Points on a hilly landscape, in no order, each with its height.
A climber steps from a point to the highest of its 2 nearest points, and stops where none of them is higher. Distance is the straight distance between rows; heights are no part of it.
z523: [134  47 107 102 121 130  77  87 106 179 121  96 166 171 140 122 134 122
 120 158 213 128  98 150 152 172 136 108 167 125 170 172 139 116  83]  (h 393)
z377: [165 117 117  80 112 176 101 118 121 155 125  97  78 147 131 133 137 181
  99 146 180 148 184 158 173 179 133 139 142 107 108 113 129  91 132]  (h 491)
z34: [115 108 115 113 133 136  98 151  90  85 112 123 105 167 134 124 124  53
 146 131  87 100 137 141  95  55 137 141 103 147 150 158 124 151 127]  (h 347)
z55: [152 120 117  96 128 162 125 149 127 132 151 132  83 143 110 147 149 173
 102 161 115 134 197 135 142 136 139 124 112 105 112 128 115 115 127]  (h 550)
z506: [130 165 105 171 105 104 164 111 185 145 145  94 143  77 177 123 118 183
  82 179 190 121  60 110 138 167 137  91 149  93 169 152 173 123  35]  (h 266)
z403: [135 146 133 128 127 129 130 130 148 144 132  96  97  93 144 134 111 177
  71 116 108 147 173 123 179 163 166 116 120 102 132  77 117 101 145]  (h 248)
z229: [149 158 123 115 151 158 112 146 102 142  90 125 111 106  85 114 131 184
 169  54 157 146 186 142 141 151 168 111 120  95  76 111  83  91 157]  (h 362)
z109: [144 200 153 214 170  82 112 117 142 113 103 127 160  87 132 109 140  90
 157  16 110 105 102  77 150 131 146 123 140 121  68 125 117 103 191]  (h 618)
z286: [133 150 123 123 143 140  76 132 103 150 120  97 104 112 126 159 110 131
 173 128 158 131 137 140 150 182 123 116 161 119 102 171 116 100 134]  (h 495)
z549: [149 168 134 139 142 130 140 124 100 156 104 113  94 102  90  77 135 138
 125  70 167 135 149 161 120 183 178 114 146 111  92  88 100  79 184]  (h 333)
z104: [107 121 141 120 130 148 162 166 103 133 150 124 119 157  66 133 154 121
 110 151  87 153 159 122  86  63 111 155  76 123 103  87  76 140 125]  (h 456)
z558: [109 147 174 171 145 157 173 125 107 151 103 114 142 176  71  74 127  64
 135  63  85 153 124  90  80  88 126 123  91 142 130  50  79 107 159]  (h 514)
z654: [158  88 138 107  96 152 115 100 154 120 141 113 171 169 122 169 113 175
 112 167 150 132 146 124 155 132 123 106 120 126 166 144 122 152  66]  (h 201)
z535: [107 116 122 125 148 124 127 147 113 140 139 139 141 149 115 147 136 154
 183 159 108 152 103 133  84  95  92 133 127 133 133 169 139 174  99]  (h 299)
z169: [161 101  68  61 128 138 130 163 122  93 140 169 111 134 109 133 162 185
 108  94 150 125 196 175 151 126 203 114 117 109 117 133 122  96 132]  (h 63)
z168: [136 161 149 197 170 108 135 159 138 117 120 128 144  84 120 101 139 102
 145  25  87  92 133  75 146 123 156 109  97  87 116 107  96  93 172]  (h 569)
z761: [139 106 128 128 133 127 137 158 134  83 157 139 143 126  79 165 110 137
 140  85  88 133 157 111 121  89 113  90  98 131 121 106 130 162 122]  (h 211)
z643: [116 122 159 125 129 160 164 176 113 131 155 119 128 144  70 138 142  74
 115 126  41 126 136 117  71  27  97 157  50 146 152  79  92 138 133]  (h 417)
z899: [123 165 133 181 110  72 141 111 167 135 137  89 162  84 164 140 109 175
 107 131 182 136  97 101 158 170 124  90 146 103 136 128 160 135  79]  (h 231)
z624: [124 148 138 157 108 132 139 132 136 152 132 138 149 101 190 138  91  62
 123 179 105  92  72 130 126 156  92 125 127 145 189 154 179 143 124]  (h 219)
z793: [113  95 143 137 112 147 116 156  74 116 115 108 117 171 138 103 106  12
 106 144 137  92  95  96 109 101  92 171 103 156 182  98 167 150 142]  (h 296)
z378: [ 99 192 134 213 173  87 134 134 170 136 120 163 125  60 146 160 132 174
 120  87  65 138  90  82 125 155 129 157 161 127  80 109 145 104 154]  (h 575)
z47: [128 132 105 104 140 136 118 168 114 144 105 140 120  80 108 139 159 237
 134  94 164 134 207 157 148 155 204 110 123  72  70 120  98  94 129]  (h 335)
z796: [ 87 151 130 124 126 124 113 112 123 100 120 136 112 147 135 125 125  80
 175 104  65 136 137 132  95  70 108 117 107 171 117 149 120 139 162]  (h 324)
z364: [101 177 138 189 124 106 106 128 185 142 126 124 124  57 161 145 122 183
 131 144  93 117 117  87 164 175 118 111 149  97 116 149 139  83 114]  (h 325)
z705: [125 112 123 139  90 160 132  93 139 171 151 111 124 150 167 134  93 120
  84 214 145 130  86 113 109 154  64 115 147 134 171 135 189 122  79]  (h 551)
z425: [178  60 103  97  81 143 126 127 146 123 164 172 121 182 127 146 147 146
  32 207 124 107 119 138 132 118 124 159 138 154 192 137 157 123  67]  (h 205)
z974: [ 95 207 128 159 153 102 160 115 150 106 121 162 139  78 142 144 139 171
 183 120 106 134 114 123  89 113 132 150 141 147  65 144  97 131 156]  (h 97)
z158: [136  98 113 112 123 111 105  81 133 140 127  97 138 139 186 119 120  70
 133 179 162 110  76 147 133 116  95 139 164 135 161 199 181 170 101]  (h 172)
z131: [102 161 150 155 142 119 125 118 108 139 107 119 132 143 121 104 131 152
 150  92 132 167 144  97 112 146 138 125 131 130  90  96  95 111 165]  (h 622)
z556: [135 124  63  95 117 111 125 118 171  86 132 171  83  95 157 171 115 161
 103 150 104  97 138 183 132 118 158 122 162 133 122 182 167 141  79]  (h 374)
z362: [129 158 125 144 146  87 158 147 103  93 115 121 105 106 159 111 134  96
 113 114 137 104 112 123  93  95 128 166 112 145 122 121 131 196 142]  (h 334)
z363: [ 87 166 137 132 115  82 138  82 138 130 108 130 143 133 151  69 140  88
 158 175 125 135  67 135  86  89  77 160 146 166 120 163 133 170 122]  (h 610)
z99: [149 145 105 148 142  96 123 180 136  44 122 138 148  59 149 152  89  92
 177  79 128  70 134 103 158 127 166 113 109 130 142 150 156 155 128]  (h 122)
z239: [119 157  99 148 148  59 107 147 124  89 127 115 121  86 161 121 136  84
 176 134 146 109  90 126 129 120 129 131 148 147 111 189 140 153 116]  (h 120)
z371: [121 175 136 162 116 118 126 113 173 183 135  96  97  70 145 153 121 205
  92 128 113 168 140 129 160 188 132  97 162 100  99 110 143  82 135]  (h 284)
z334: [150 107 142 109 140 171 106 152 105 140 142 116  95 166  99 143 142 107
 135 150 101 113 161 125 137 121 113 135 105 106 134 150 108 121 140]  (h 607)
z292: [106 137 181 160 128 137 132 109 122 157 134 117 137 176 123  68 164 127
 136 111 141 183 140  90 126 163 116 115 125 119 112  51  81  89 159]  (h 570)
z756: [107 108 158 127 135 161 124 156 118 168 137 119 137 165  43 130 151 152
 140 157  95 182 171 116 128 110 123 133  93  94  93  99  75 117 113]  (h 499)
z37: [168  86 128  83 110 152  99 111 136 130 134 113 178 144 107 169 117 202
 138 103 166 150 168 150 178 147 139  83 130 116 143 139 127 144  97]  (h 227)
z317: [ 90 132 168 140 116 126 163 106  95 136 103 119 134 177 109  39 159  79
 130 149 143 147 118 125  65 104 113 175 113 129 116  78  82 131 153]  (h 608)
z174: [123 203 135 200 168  92 107 119 137 145 107 130 125  91 130 135 133 178
 135  52 101 161 109  78 142 160 137 151 163 130  49  99 120  83 171]  (h 619)
z358: [103 202 154 152 108  97 161 107 154 118 160 147  75  92 178 119 141 118
  86  97  91 131 103 121 111 137  85 130 139 176 116  85 150 117 175]  (h 283)
z538: [140 121 171 151 143 170 110 166 127 133 116 105 131 139  76 138 137 135
 150 131  81 123 186  89 140 111 126 134  76  91 131 125  75 113 134]  (h 549)
z411: [138 129 138 140 101 133 155 119 171 161 149 130 131 117 131 143 102 157
  91 177 112 137 108 119 141 168  93 108 135 122 166 122 151 143  85]  (h 634)
z268: [169 153 111 112 166 124 100 149 111 110  90 121 102  94 129 101 122 149
 175  45 149 120 158 139 143 152 175 107 136 107 105 152 122 128 163]  (h 390)
z997: [116 114 155 126 126 162 171 126  97 140 109 132 140 190  58  58 144  86
 135 113 125 155 133 139  85  89 134 137  98 126 137  74  80 132 147]  (h 559)
z354: [141 123 125 107 125 135 143 129 115 136 131 103 107 129 116 124  95 116
  81  82 126 144 155 135 157 139 158 118 110 133 143  72 118 116 152]  (h 217)
z919: [105 174 138 171 167  87  97 116 144 143  91 136 133  92 161  99 137 132
 155 107 109 139  76 102 147 155 126 141 166 122 111 168 141 131 142]  (h 450)
z331: [ 99 107 164 130 132 145 157  92 102 171 152 108 102 165  97  90 119  53
 126 109 132 159 101 118 102 136  87 126 142 136 116  45 125  97 196]  (h 422)
z308: [112 123 167 154 130 161 136 132  97 121 146  96 121 178 129 124 123  24
 158  85  79 114 122 101 104  78  95 103  91 157 162 104 121 104 191]  (h 225)
z493: [156 122 103 153 102 144 124 134 145 144 144 139 114 129 188 152 101 124
  69 212 141  94  76 111 122 146  89 133 143 127 194 168 209 138  50]  (h 486)
z762: [117 208 153 225 153  84 132 104 144 118 105 166 160 103 165 109 140  51
 142  31 106 118  68  69 133 109 140 130 130 183  96 111 145 113 201]  (h 671)
z692: [134 122 114  89 106 150 147 104 134 170 129 125  83 137 133 108 128 179
  90 186 176 149 127 156 143 189 115 136 160 113 125 117 150 101 115]  (h 433)
z715: [ 80 114 140 111 131 131 107  80  95 170 103 117 142 172 130  95 158 119
 176 190 167 151 124 166  85 123 115 137 153 118  92 174 112 133 141]  (h 177)
z208: [ 98 122 171 145 115 129 156 131 136 173 166 114 168 131 137 134 120  76
 105 182  63 129  61 130  87  96  61 155 110 136 185 127 146 154 120]  (h 332)
z799: [ 78 187 145 159 136  96 146  82 153 140 133 141 178 124 150 117 146 170
 175 147 118 171  94 104 106 129 109 137 152 143  83 143  87 116 144]  (h 115)
z145: [ 83 169 150 120 105  91 158  81 126 122 111 146 119 156 122  55 162 105
 139 139 137 155 103 141  92 104  89 144 147 152  87 116 109 142 156]  (h 668)
z185: [159  69 119  89 115 163 114 131 173 111 145 148 180 166  92 177 138 195
 104 182 119 114 164 136 159  94 130 143 113  99 144 173 118 149  60]  (h 176)
z87: [178  77 102 121 148 124  86 173 140  47 131 152 142 121 135 198 101  97
 176  76 102  59 147 131 159 108 153 121 122 120 139 180 165 164  82]  (h 90)
z279: [109 118 141 149 133 109 121 139  86 141 109 106 157 146 154 115 106  51
 136 171 142 120  70 109  92 110  93 161 126 160 170 144 168 185 117]  (h 257)
z636: [ 76 176 139 193 118  76 135 122 124 150 122 123 127 104 137 125 113  89
 100 130 121 143  64 100 119 130 106 140 143 150 103 106 128 134 131]  (h 556)
z607: [162 101  99 138  95 119 112 161 111  95 145 156 105 132 164 151 127  94
  80 180 146  76  97 126 119 157 121 132 136 166 191 147 192 135  90]  (h 428)
z694: [145  97 112  74 115 174  92 114 113 152  77 132 158 143 106 144 127 210
 135 110 179 153 197 171 168 145 177 110 132 108 115 137 107 126 107]  (h 251)
z795: [142 104 100 137 144  89 114 175 163  34 134 167 145  48 143 183  91 110
 187  97  83  64 136 114 139 104 139 121 124 117 117 146 177 168  92]  (h 106)
z701: [ 75 166 135 153 128 109 129 136 146  78 122 155 143  80 146 147 104 103
 180  92  46 117 119 101  94  51 106 139 105 175 119 129 118 154 147]  (h 348)
z251: [141 116 152 139 146 135 122 108 101 147 101 133 113 135 113  92 130 105
 140 142 146 104 124 155 103 156 134 119 147 106 128 149 110 146 151]  (h 236)
z804: [121 174 109 111 131 133 145 138 107 117 167 130  63 120 160 147 141 122
 136 132 113 122 144 149  96 123 108 135 134 142  96 122 121 111 169]  (h 152)
z359: [117  99 165  97  99 167 144  96 123 145 138 117 130 176 130  94 117  88
 112 184 126 142 106 130 122 143  78 148 119 131 180  99 140 123 141]  (h 396)
z25: [128 105 125 105 118 130 153 117 144 141 173 137 123 135 155 160 122 102
  96 176  76 109  91 157 101  87  71 139 119 142 176 152 159 170 101]  (h 291)
z632: [128 109 118 128 128 122 119 157 154 115 115 175 137  98  81 131 135 223
 137 149 125 141 170 128 128 147 138 110 121  96 119 131 121 138  88]  (h 438)
z845: [119 125 176 160 132 127 131 117 131 161 152  89 153 157 136 137 108  67
 136  94 117 140  96 103 152 137  88 102 126 137 145 121 146 137 176]  (h 326)
z26: [ 80 158 143 123 146 116 127 106 134 142  96 125 188 125 109 120 144 171
 209 128 146 166 124 129 127 103 144 131 132 127  69 162  79 139 137]  (h 136)
z498: [ 98 130 131 144 136 124 102 159 102 111  90 108 144 141  97 121 100  77
 143 116 102 122 121 101 128  86 146 142  95 124 133 141  92 136 117]  (h 379)
z587: [194  88 120  64 139 190 139 131 129 111 124 132 127 159  81 146 123 136
 108  96 137 117 181 163 163 111 167 127 101 109 150 119 100 130 135]  (h 252)
z662: [119 169 124 177 107 105 155 127 146 156 129 125 112  77 177 124 103  95
 103 180 164 102  41 116 132 179 105 110 162 135 166 147 208 132 105]  (h 263)
z167: [115 132 100 104 136  87 158 139 111  92 116 135 125 111 168 124 145 155
 112 169 152 124 108 150  97  88 145 176 121 134 134 149 129 192  95]  (h 365)
z94: [146 175 113 111 132 144 160 162 129  82 164 137  72  90 156 174 110 109
 116  97  75 105 164 125 112  92 119 131  96 148 116 105 127 143 157]  (h 173)
z152: [133 164  87 116  98 108 162 113 167  95 151 149  90  67 176 173 105 147
 108 172 134  91  83 163 113 129 127 112 161 143 153 165 184 146  78]  (h 341)
z898: [102 158 114  91 108 123 155  95 147 152 135 129 111 134 119 111 130 160
 119 169 156 170 103 164 130 142  97 136 157 117  83 142 131 127 113]  (h 385)
z172: [149 144  96  88 147 157 167 146 130 106 140 139  88 104 132 138 112 126
 111  66  79 125 177 144 120  96 165 109  92 137 142  90 116 119 169]  (h 192)
z897: [ 87 183 110 119 120 101 160 128 142 142 129 131 110 102 105 126 125 208
 111 111 130 201 148 143 137 140 157 124 141 125  62  74 113  99 144]  (h 307)
z622: [111 185 170 177  98 119 145 139 139  87 109 143 133 104 163  93 117  40
 128 112  74  88 111  94 120  94 109 141  86 154 165 119 133 143 170]  (h 190)
z483: [127  52 136  84 105 175 125  99  94 149 136 114 117 204 119  87 130  98
 101 168 160 146 142 134 121 146 125 142 129 133 164  82 137  99 142]  (h 449)
z230: [134 149  73  88 143 103 153 148 128  92 142 138 100  96 121 141 137 171
 130  73 132 116 182 186 129 104 184 110 123  98  77 125 116 121 157]  (h 80)
z616: [105 104 160 135 151 135 126 161 133 139 135 130 183 127  79 138 145 159
 187 164  77 135 122 122 109 104 112 134  97 108 144 158 101 147 111]  (h 328)
z921: [177  81 107 108 104 152 110 157 168 116 158 152 117 119 104 177 138 199
  62 180 117 127 177 109 181 158 145 121 115 125 166 119 134  95  69]  (h 502)
z202: [ 82 182 122 131  90  93 190 102 162 121 137 153 113  96 140 103 141 182
  95 127 128 181 108 156 112 134 129 116 144 157 102  72 128 129 140]  (h 337)
z432: [197  45  97  82 121 155  62 110 102 124  99 152 131 197 128 152 154 131
  58 133 202  85 140 144 171 142 188 175 169 135 135 167 100  93  96]  (h 262)
z353: [163  77  77  55 125 141 111 134  93  97 136 121  95 180 152 127 133 104
  85 130 174 121 119 152 161 119 152 165 142 148 148 145 144 117 126]  (h 258)
z881: [118 144 123 122 159 140 130 138 160 135 142 139 141  64  91 193 109 196
 176 124  71 141 180 122 133 127 132 112 127  94  71 137  99 104 138]  (h 397)
z773: [ 78 127 150 110 119 129 132  97  96 162 107 111 179 182 104 107 149 139
 182 144 179 174 147 161 114 113 144 113 137 123  68 134  71 120 138]  (h 155)
z30: [165 104 127  72 138 185 143 114 113 146 124  92 122 171  80 109 116 115
 104  59 157 144 183 158 151 118 165 107 101 104 127  70  90 102 163]  (h 224)
z503: [136 156  85 112 152  88 130 136 120  72 126 135 112  92 125 143 130 123
 184  49 117 107 179 167  97  78 175  91 131 120  70 148 124 134 149]  (h 92)
z181: [184  82  93  84 159 151  93 174 107  88 120 140 132 161 110 190 119 102
 171 102 127  95 124 144 149 114 145 145 115 139 154 178 145 155  98]  (h 75)
z444: [108 162 157 146 126 108 161 113 132 118 140 143 108 110 147  92 144 106
 109  71  88 133 123 125  92 106 109 108 117 167 126  85 127 158 183]  (h 308)
z952: [169 101 122 138  95 156 132 122 183 162 169 134 148 118 127 168 105 176
  58 206 118 136 137 105 158 156 115 103 127 119 189 115 156 107  44]  (h 566)
z669: [191  42  97  74 124 180  63 133  72 146  86 129 101 187  91 132 141 123
  67 101 216 107 166 151 164 151 181 154 147 131 132 124 108  75 109]  (h 234)
z551: [135  97 141  99 121 132  94  83 100 169 121  81 125 135 147  70 143 114
 157 108 224 150 115 144 160 214 114 118 183 122 116 111 148  83 165]  (h 297)
z355: [111 171 137 135 130 143 161 126 163 119 166 136 126  84 131 178 125 173
 136 176  71 146 163 116 114 113 108 130 108 121  96 117  98 113 137]  (h 437)
z447: [116 135 155 170 134  95 124 107 106 149 117  97 155 122 189  95 121  67
 146 154 171 123  82 103 117 152 116 122 152 148 150 140 162 155 152]  (h 221)
z909: [101 172  87 156  96  96 167 104 179 137 154 122  91  70 185 123 114 151
  80 187 151 117  50 144 115 144 113  98 164 138 164 147 193 123  66]  (h 306)
z75: [172  66  79  57 116 149  97 118 106 135 125 136 108 171 152 152 151 157
  77 165 218 111 108 162 172 167 155 176 172 137 141 166 143  92  96]  (h 295)
z61: [165  65 100  94 118 111 107 121 109  77 120 124 147 177 135 138 117  85
 106 136 163  95 113 144 150  82 149 150 128 162 176 159 149 175 102]  (h 226)
z254: [117  98 114  68 138 150 130 128 105 151 109 139 109 179 115 101 149 140
 131 130 156 151 156 182 136 104 157 134 132  99  94 140 108 131 143]  (h 310)
z942: [141 100  86  77 154 126  88 155 107  99 106 122 141 127 111 170 107 148
 197  81 147 142 134 146 157 110 155 118 126 149 120 170 134 162 102]  (h 60)
z95: [ 94 139 129  82 132 148 155 112 115 158 143 116 105 167 110 103 145 124
 132 149 142 173 135 145 127 119 103 149 119 118  92 107  98 114 166]  (h 344)
z588: [114 135  94  94 157 112  95 121  94 135 119 100  96 129 170 135 131 126
 174 124 167 150 123 152 125 152 125 133 160 132  91 177 148 129 142]  (h 536)
z361: [136 124 145 131 155 154 120 127 148 154 149 122 160 104 102 184 111 170
 182 135 101 126 145 137 137 139 114 108 126 102 119 160 106 130 124]  (h 364)
z12: [142 109  91  86 116 129 152 123 131 114 170 140  95 139 176 173 147 126
  74 189 124  99 113 170  99 106 108 156 126 147 155 146 159 148 107]  (h 260)
z948: [ 89 195 150 213 139  84 150 137 132 117 106 148 154  87 136 116 115  83
 120  79  84 125  83  68 117 117 141 153 107 161 113  82 109 118 163]  (h 614)
z226: [102 157 128 153 104  88 162 130 177 111 149 169 126  75 125 126 127 196
 111 121  98 146 123 112 102 130 102  99 128 144 127  95 157 153 109]  (h 369)
z4: [180  91 108 124 109 141  87 137 167  99 129 154 124  99 113 179 102 178
  98 135 119  82 180 133 178 148 148 101 131 108 150 151 144 112  80]  (h 453)
z779: [132 160 162 142 112 154 154 126 164 166 160 121 128 103 109 161 126 187
 112 195 106 175 170  94 140 162 114 118 115 115 122  73  96 108 111]  (h 490)
z941: [ 95 147 128 159 120 104 123 139 142 147 152 132 138 128 133 126 142 157
 142 178 101 144  79  91  88 112  53 135 132 120 129 173 146 154  80]  (h 271)
z589: [175  66  87  50 126 177 118 152 107 142 147 161 137 171  79 150 173 166
 110 137 187 129 182 183 165 146 189 114 124 120 122 137  98  77 115]  (h 44)
z665: [108 108 123 105 123 129 128 144 143  84 120 134 163 116 125 113 128 176
 141 121  86 128 177 114 149 102 165 115  84 118 162 126  98 131 121]  (h 436)
z933: [187  81  85  87 139 167  85 157  81 113  75 144 129 152  81 149 125 158
 112  89 193 108 174 138 154 133 204 153 128 127 123 131  96 111  84]  (h 209)
z639: [123  78 134  83 109 164 127  98  90 167 130  93 106 160 128  69 152 119
 128 113 219 150 150 156 128 208 144 131 158  96 117  53 135  54 182]  (h 349)
z801: [153  64  85  90 107 138 108  95 128 152 129 121 122 161 166 115 139 121
  76 198 201 103  86 158 142 178 144 152 169 127 176 151 157 101  84]  (h 340)
z79: [119 128 113 145 139  94  82 132 128 133 125 121 124 118 160 125 129  86
 165 169 122 103  87 131 137 136 106 130 153 112 135 220 145 142  91]  (h 141)
z827: [133 144 145 175 147 140 119 153 156 104 116 138 135  80  83 116 126 158
 169  51  71 121 186  75 136 131 151  97 107  86 104 104  85  79 159]  (h 521)
z319: [140  86 148 111 100 173 151 144  90 123 153 123 106 173 105 117 120  42
  81 166 107 113 128 117 101 119  90 155  97 157 181  75 136 120 147]  (h 343)
z57: [130 122  99 108 114 124  91 127 149 102 108 155 102 114 128 126 106 134
 120 152 113 100 149 148 148 144 147 115 141 127 144 172 134 128 100]  (h 408)
z534: [113 179 150 194 141 104 111 104 105 163 105 112 113 141 128  96 122 122
 116  74 143 169 109  83 127 173 133 141 158 144  63  72 112  74 181]  (h 674)
z455: [139 125 116 150 119  97 114 110 145 123 112 107 156 112 157 137 116 154
 105 147 183 109 115 113 159 151 141 108 147 113 152 162 145 162  76]  (h 199)
z877: [ 97 121 161 155 136 133 153 166 131 150 158 119 155 125  95 151 118 100
 120 140  39 145 100 100 102  82  78 153  76 145 159  98 126 149 128]  (h 376)
z912: [121 110 112  93 130 101 111 110 118 105 123  94 147 156 165 133 121  84
 155 137 154 124 116 145 140  86 126 132 139 157 150 173 140 181 120]  (h 200)
z834: [100 169 160 153 113 104 173 130 163 108 155 158 148 111 123 118 151 169
 131  99  77 154 116 100  98 106  79 129 107 151  99  86 105 164 147]  (h 338)
z697: [146 142 159 169 149 137 142 132  96 140 129 123  95 132 108 102 126  65
 113 104 134  96 128 133  98 150 134 119 135 109 120 101 127 123 180]  (h 265)
z298: [110 139 178 175 130 137 156 117 120 162 148 137 123 154  90 105 129  71
 100  83  83 174 122  98  94 128  98 105 119 155 124  29 114 110 180]  (h 471)
z672: [ 99  58 134  95 102 144 114  83  86 137 126  90 119 199 111  58 136  70
 135 117 199 146 144 149 112 150 132 108 148 133 126  69 128  90 168]  (h 399)
z526: [ 89 108 117 116 116  94 141 142 137 103 123 124 170 129 150 132 142 181
 106 156 121 143 143 129 127  89 161 136 100 113 149 132 103 158  90]  (h 401)
z123: [194 115  99 127 150 139 133 181 104  82 125 152 101 103 115 164 115 147
 116 101 140  91 157 131 132 149 174 129 116 125 146 126 139 139 121]  (h 164)
z101: [204  84 106 123 148 139 103 167  89  99  96 138 128 142 117 142 119 121
  95 108 183  75 137 120 157 151 182 150 129 132 162 146 128 139  95]  (h 186)
z346: [100 122 132 140 132 127 124 164 148  98 109 153 141  82  91  99 141 199
 154 104  95 129 177 103 139 142 159 115 103  80 116 107  89 109 115]  (h 477)
z875: [155  67  91  91 136 140 108 121 143 111 128 166 177 169 130 180 133 169
 113 196 123  95 133 164 108  74 150 171 130 117 147 204 128 160  57]  (h 154)
z70: [176  52 114  56 121 201 104 136  86 193 136 129 120 175  82 157 169 174
  88 158 206 145 191 164 163 162 169 143 134 101 100  98 102  77 107]  (h 25)
z815: [105 102 187 152 133 142 151  84 119 180 167  96 155 160 124 120 127  47
 142 135 126 138  69 121 104 140  60 121 133 133 133  96 146 125 191]  (h 370)
z196: [141  81 128  90 124 160  78 117  99 161 125 103 145 151 115 157 123 113
 146 148 177 116 141 160 167 166 136 116 149 130 133 173 106  92 113]  (h 445)
z562: [101 155 104 133 152  86 126 128  88 131 118 112 120 122 129 126 118 114
 150  88 160 151 131 139 106 121 150 124 144 145  83 126 110 135 162]  (h 580)
z283: [136 110 146 119 149 136 127 153 115 120 140 101 134 171  72 127 139 118
 158  49 114 157 148 122 138 110 115  85 109 114 108 120 111 135 154]  (h 235)
z928: [140  85 144 109 139 147 133  92  98 159 117 114 129 158 126  99 133  99
 144 191 188 112 102 158  94 152 106 158 158 105 131 160 137 149 123]  (h 206)
z746: [129 117 138 129 118 119 108  97 128 146 165  91 142 162 127 143 117 116
 128 109 142 150 124 134 142 142  85  90 145 125 120 138 148 135 138]  (h 289)
z947: [119 137 177 146 117 164 146 154 114 112 119 127 120 149 146 100 121  22
 138  93  51  80 118 111  85  52  97 136  65 160 186 124 140 147 166]  (h 197)
z568: [131 125  98 134 122 107 132 143 186 107 144 172 113  61 103 145 115 223
 132 132  89 141 145 122 127 139 108  97 148 108 102 130 162 138  87]  (h 403)
z842: [100 188 109 135 127  92 144 114 159 123 114 124 145  64 117 144 115 235
 147  69 134 172 166 156 148 142 175 117 145 107  45  90 114  96 162]  (h 286)
z873: [156  88  72  77 138 128 111 126 134  95  99 176 133 141 140 161 136 158
 112 167 148  88 150 188 128  99 205 159 135 121 135 191 121 141  87]  (h 135)
z86: [ 92 139 114 135 124  98 148 163 150  66 128 150 134  66 140 153  97 127
 142 120  75 109 116 109 108  77 127 151 101 138 139 118 136 172 110]  (h 375)
z885: [117 141 178 161 107 149 138 109 157 187 151  98 154 139 134 133 107 144
 112 178 115 177 118  88 147 173  85 119 127 117 154  86 122 116 108]  (h 558)
z711: [146  97 142 148 151 171 105 160  70 125  86  94 114 174 120  97 109  11
 134  92 128  94 126  82 113  93 130 136  93 128 172 121 138 132 147]  (h 261)
z725: [110 176 160 175 140  72 131  97 169 132 113 126 185 114 177  88 156  90
 187 146 113 131  48  88 118  91  71 152 143 149 125 187 158 181 122]  (h 548)
z401: [134 154  87 131 151  55 121 130 127  72 112 135 104  75 140 136 126 119
 169 101 155 112 132 170 120 105 176 125 159 133  78 171 148 166 123]  (h 105)
z502: [158  94 140  57 140 205 118 126 116 148 106 128 136 182  76 128 136 170
 162 111 149 146 194 163 158 105 142 119 105 111 115 140 102 138 143]  (h 280)
z857: [145 162 164 175 146 121 155 116 116 158 114 110  95  94 130 105 121 131
 108 116 165 122 115 132 117 201 145 122 156 121 117  86 138 114 180]  (h 298)
z203: [ 71 124 150 133 128 141 130 113 133 174 144 136 133 167  86 141 142 136
 170 157  61 184 100 122  92  91  62 130 124 150 111 141 126 135 131]  (h 270)
z387: [177 139 118 129 132 130 133 151 124  85 132 126 131 106 154 155  91 104
 136  97 149  83 137 126 157 144 135 114 119 133 159 147 153 154 137]  (h 143)
z509: [135 126 157 161 112 111 106  82 135 164  96  98 158 118 173  87 117 107
 123 163 192 117 102 117 149 175 124 106 156 114 163 156 153 142  99]  (h 184)
z748: [103  96 168 108 106 172 143 113 107 150 137 119 116 201 111  46 154 107
 114 162 139 170 154 121 107 153 115 133 111 112 137  42  88  83 146]  (h 509)
z945: [182  82  66  79 104 133 137 118 144  99 167 192 113 168 168 174 164 170
  58 189 135  92 115 166 100  93 126 155 145 158 163 179 171 144  66]  (h 233)
z434: [113 148 136 165 111 103 101 135 176 110 108 148 129  69 142 114 106 137
 128 136  93 101 127 110 172 166 135 104 123 104 156 152 130 108 117]  (h 363)
z649: [125 161 144 149 103 133 143 153 133 107 146 148 114 104 177 112 122  88
 117 149  91  96 107 103 132 148  95 132 100 142 176 125 155 141 143]  (h 218)
z571: [131 158 125 150 169  98  88 142 130 117  80 139 120  81 144  97 130 138
 207  60 115 118 119 114 143 161 144 120 147 122 112 169 138 138 144]  (h 416)
z337: [118 190 165 203 159  70 121  90 170 140 117 134 181 101 164 102 164 105
 174  98 111 129  54  77 150 136 109 143 156 146  94 171 135 133 165]  (h 493)
z918: [ 91 189 168 181  82  96 165 137 171 121 161 156 123  83 186 124 140  95
  81 136  71 110  81  94 118 121  64 123 102 167 151  94 151 139 142]  (h 253)
z635: [106 152 125 145 132 123 166 169 104  93 121 128 137 103  97 137 103 102
 136 116  90 113 126  99 107  86 147 151  77 133 133  93  83 135 133]  (h 410)
z379: [134  74 141 107 136 126 102 113  94 138 140  79 135 192 111 112 147  90
 147  81 150 146 139 141 144 119 119  87 132 129 131 131 127 135 151]  (h 259)

Where does a climber stop that starts at each point below?
z799: z145
z941: z411
z945: z334
z425: z334
z283: z145
z47: z145
